A landscape with many valleys, sampled at points; each row gives a point and its height.
A ball rolls from a point to the lowest of its 3 nearest points, and stops where none of them is lower. Distance is the straight distance between rows; heights are no part of it.
dar height 5.55: [  8  -7 -17  -3  25 -23 -33 -18]
lep height 0.33: [  5   2   2  21 -43   2  -5   8]
Zor height 3.07: [-22 -27  -3 -20  -6   7  -5   5]
Fakod height 3.44: [  9  29 -12  -4  14 -13 -33 -24]
Duve height 6.44: [17 20  9 17 14 12 27 11]
Vorap height 8.63: [  3  -3 -13 -10 -41 -23   1 -31]
fadil height 5.17: [ -9 -21  12  19 -26   5  -9  12]
todav height 4.38: [ -8  -8   2  12 -29  20  16   8]
pom height 3.84: [-12 -11  10  -5  11  17  18  23]
zan height 1.01: [-20 -29  -1 -17 -24  -1 -18   8]
Zegin height 3.85: [ -3  27  -4 -21  27 -11 -13 -15]
siru height 6.56: [23 25  6 21 22  4 23  2]
kud height 6.65: [17 19 -1  6  5  9 37 -4]
kuga height 2.38: [-20 -30   6  -8 -16  -2 -16   8]
kifaz height 6.62: [13 15 14 25 24  6 21 10]
Tebi height 2.77: [ 0 -7 10 -7 24  9 11 20]
suf height 3.31: [-10 -22   5   5 -23 -10 -24  16]
danuz height 3.76: [-23 -24  -2 -30  -6  10   3  11]
maki height 4.75: [-16 -27  10   1   5  16  11  15]
maruk height 5.91: [-29  11   2 -30   2   9   3 -21]
Bebun height 5.39: [ -3   3  12  20 -12  23  29  -5]
Kidun height 2.68: [-28 -24  -3 -16 -19  -8 -25  -6]
lok height 3.29: [-2 -5 11  1 35  5 10 14]
tekor height 1.95: [-27 -22  -4 -26 -16  -2 -14  -6]
batak height 5.70: [  1   8  -8  11 -45   2  13 -19]
toki height 6.71: [31 22 -2 22 13  0 11 11]
bifas height 4.20: [-20 -26   9  -9  -7  15   5  14]
gif height 3.05: [ -6   2   1  10 -24   3  22 -38]
sefeg height 4.84: [ 13 -12  -7   6  34 -19 -25   3]
Koza height 4.23: [ -3   8   3  10 -25  14  31 -17]
Sesu height 4.74: [ -5  -5   4  16 -27  21  24   2]
kesib height 4.64: [ -5  -6   1 -31  22   0   4  10]
disir height 4.47: [-23  -8   1 -39  10   9   3  -2]
gatol height 7.08: [ 34   4 -14  31   5  -5  -7   7]
Zef height 3.30: [-15 -13   6 -22  23   5   8   4]
seme height 6.43: [21 14  8 10 16  7 20 23]
talip height 4.96: [ -9  35  -7 -29  21  -2  -9  -9]
gizo height 5.77: [ 5 10 13 15  2 20 30  7]
duzem height 6.40: [  5  20   2  13 -36 -20   0 -21]
dofut height 6.25: [15 12  4  8  7 16 24 19]
vup height 6.16: [-15  13   2 -34  27  -1   1 -11]
lub height 3.65: [ -4   9  -1   9 -22  14  30 -28]
Fatan height 5.03: [ -2   8  -2  16 -40  -6   3 -28]
pag height 4.33: [ -6 -20   5  10 -31  -4 -19  19]
puv height 3.75: [-19 -15   4 -23  14   8   5   1]
zikol height 5.53: [ 19 -21 -20  -1  16 -15 -30  -2]
ruvi height 4.98: [ 12  30 -28   3  -4   1 -31 -24]
divib height 4.90: [  5  10  16  30 -35 -13  -7  -4]
mulo height 2.51: [  4  -3  -1 -16  37 -20 -11   2]
basop height 8.88: [ -1  -8  -9  -4 -37 -12  13 -36]
ruv height 4.40: [ 10  27 -23 -24  16 -13 -26  -9]
sute height 4.00: [ -3   5   0  16 -35   1  11 -33]
gom height 4.52: [-17 -22   7   1  13  15  11  12]
golor height 3.60: [  7  19 -12 -23  25 -17 -25 -16]
kenu height 5.18: [  1  10   1   8 -19  21  31   0]
giki height 7.13: [30  0  1 34 17 -8 -4  6]
Bitug height 6.89: [-4 -4 15 15 15 16 21 10]
Damaz height 5.16: [  4  12   2  23 -41  -1  -1 -11]
zop height 7.55: [21 -2  9 23 32 -5  1 18]
dagi height 5.29: [-10 -19   3  -9  -6  19  10  21]
finam height 6.23: [  8  36 -14 -26  19 -11 -19 -12]
bag height 0.59: [  7  15 -22 -18  15 -18 -29 -11]
dokik height 7.95: [  5   3  -5  -3 -39 -25   3 -30]
Velub height 3.28: [  4  13  -5 -18  32 -19 -15  -9]
fuvad height 2.81: [-11 -15   5  18 -25  20   7  13]
pida height 4.27: [  2  43  -8  -1  11  -7 -27 -15]
gusef height 4.11: [ -8  -6  12  22 -22  18  14   0]
sal height 6.00: [ 8  7 10 10  6 25 34 19]
nes height 4.41: [-18 -24   2 -13 -21 -19 -34  11]
verod height 4.81: [-16 -24   1  -9  -9  20   2  16]
Vukil height 5.09: [  6   5  -9 -31  29 -12 -11   9]
Gof height 3.77: [-27 -34   8  -8  -5   0 -11   1]
Befe height 7.37: [ 29   0  -4  29  18  -6 -14  14]
Tiku height 4.55: [-16 -29  10  14 -22  -5 -12   8]
turo height 6.48: [-4 -3  3  7 -6 20 23 17]
ger height 4.17: [ 19  -8  -7   2  30 -17 -14  15]
Pufov height 5.11: [ -4 -12   1  14 -39   9  -8  15]
nure height 2.75: [  9  -1  -7 -16  28 -10 -10  22]
mes height 3.01: [ 10  16 -23  -8   9 -15 -36 -23]
bana height 3.06: [  3   7  -4 -18  33 -18 -16  -5]
Dak height 6.86: [35 20 -3 30 14 -6  4 -1]
mub height 7.30: [  9  16   1   7 -23 -39  -3 -34]
pez height 6.68: [ 7  3 15 15 23  9 19 17]
zab height 2.04: [  6  -4   7 -10  27   8  10  27]
geda height 1.46: [  8  -6   0 -16  37 -10  -9  18]

Call two points neighbours if one is among the 3 nearest of the other. Go from one point of each pair to the other, from neighbour to neighbour, staying as low as possible. Name the highest point that can't be avoided.
lep / zab => Pufov
gif / bifas => Damaz
zab / zan => gom
bag / geda => golor

For each start below, name the point where the ball stops.
fadil => zan
duzem => gif
gom => zab
Koza => gif
Zegin => geda
zikol => geda
Tiku => zan
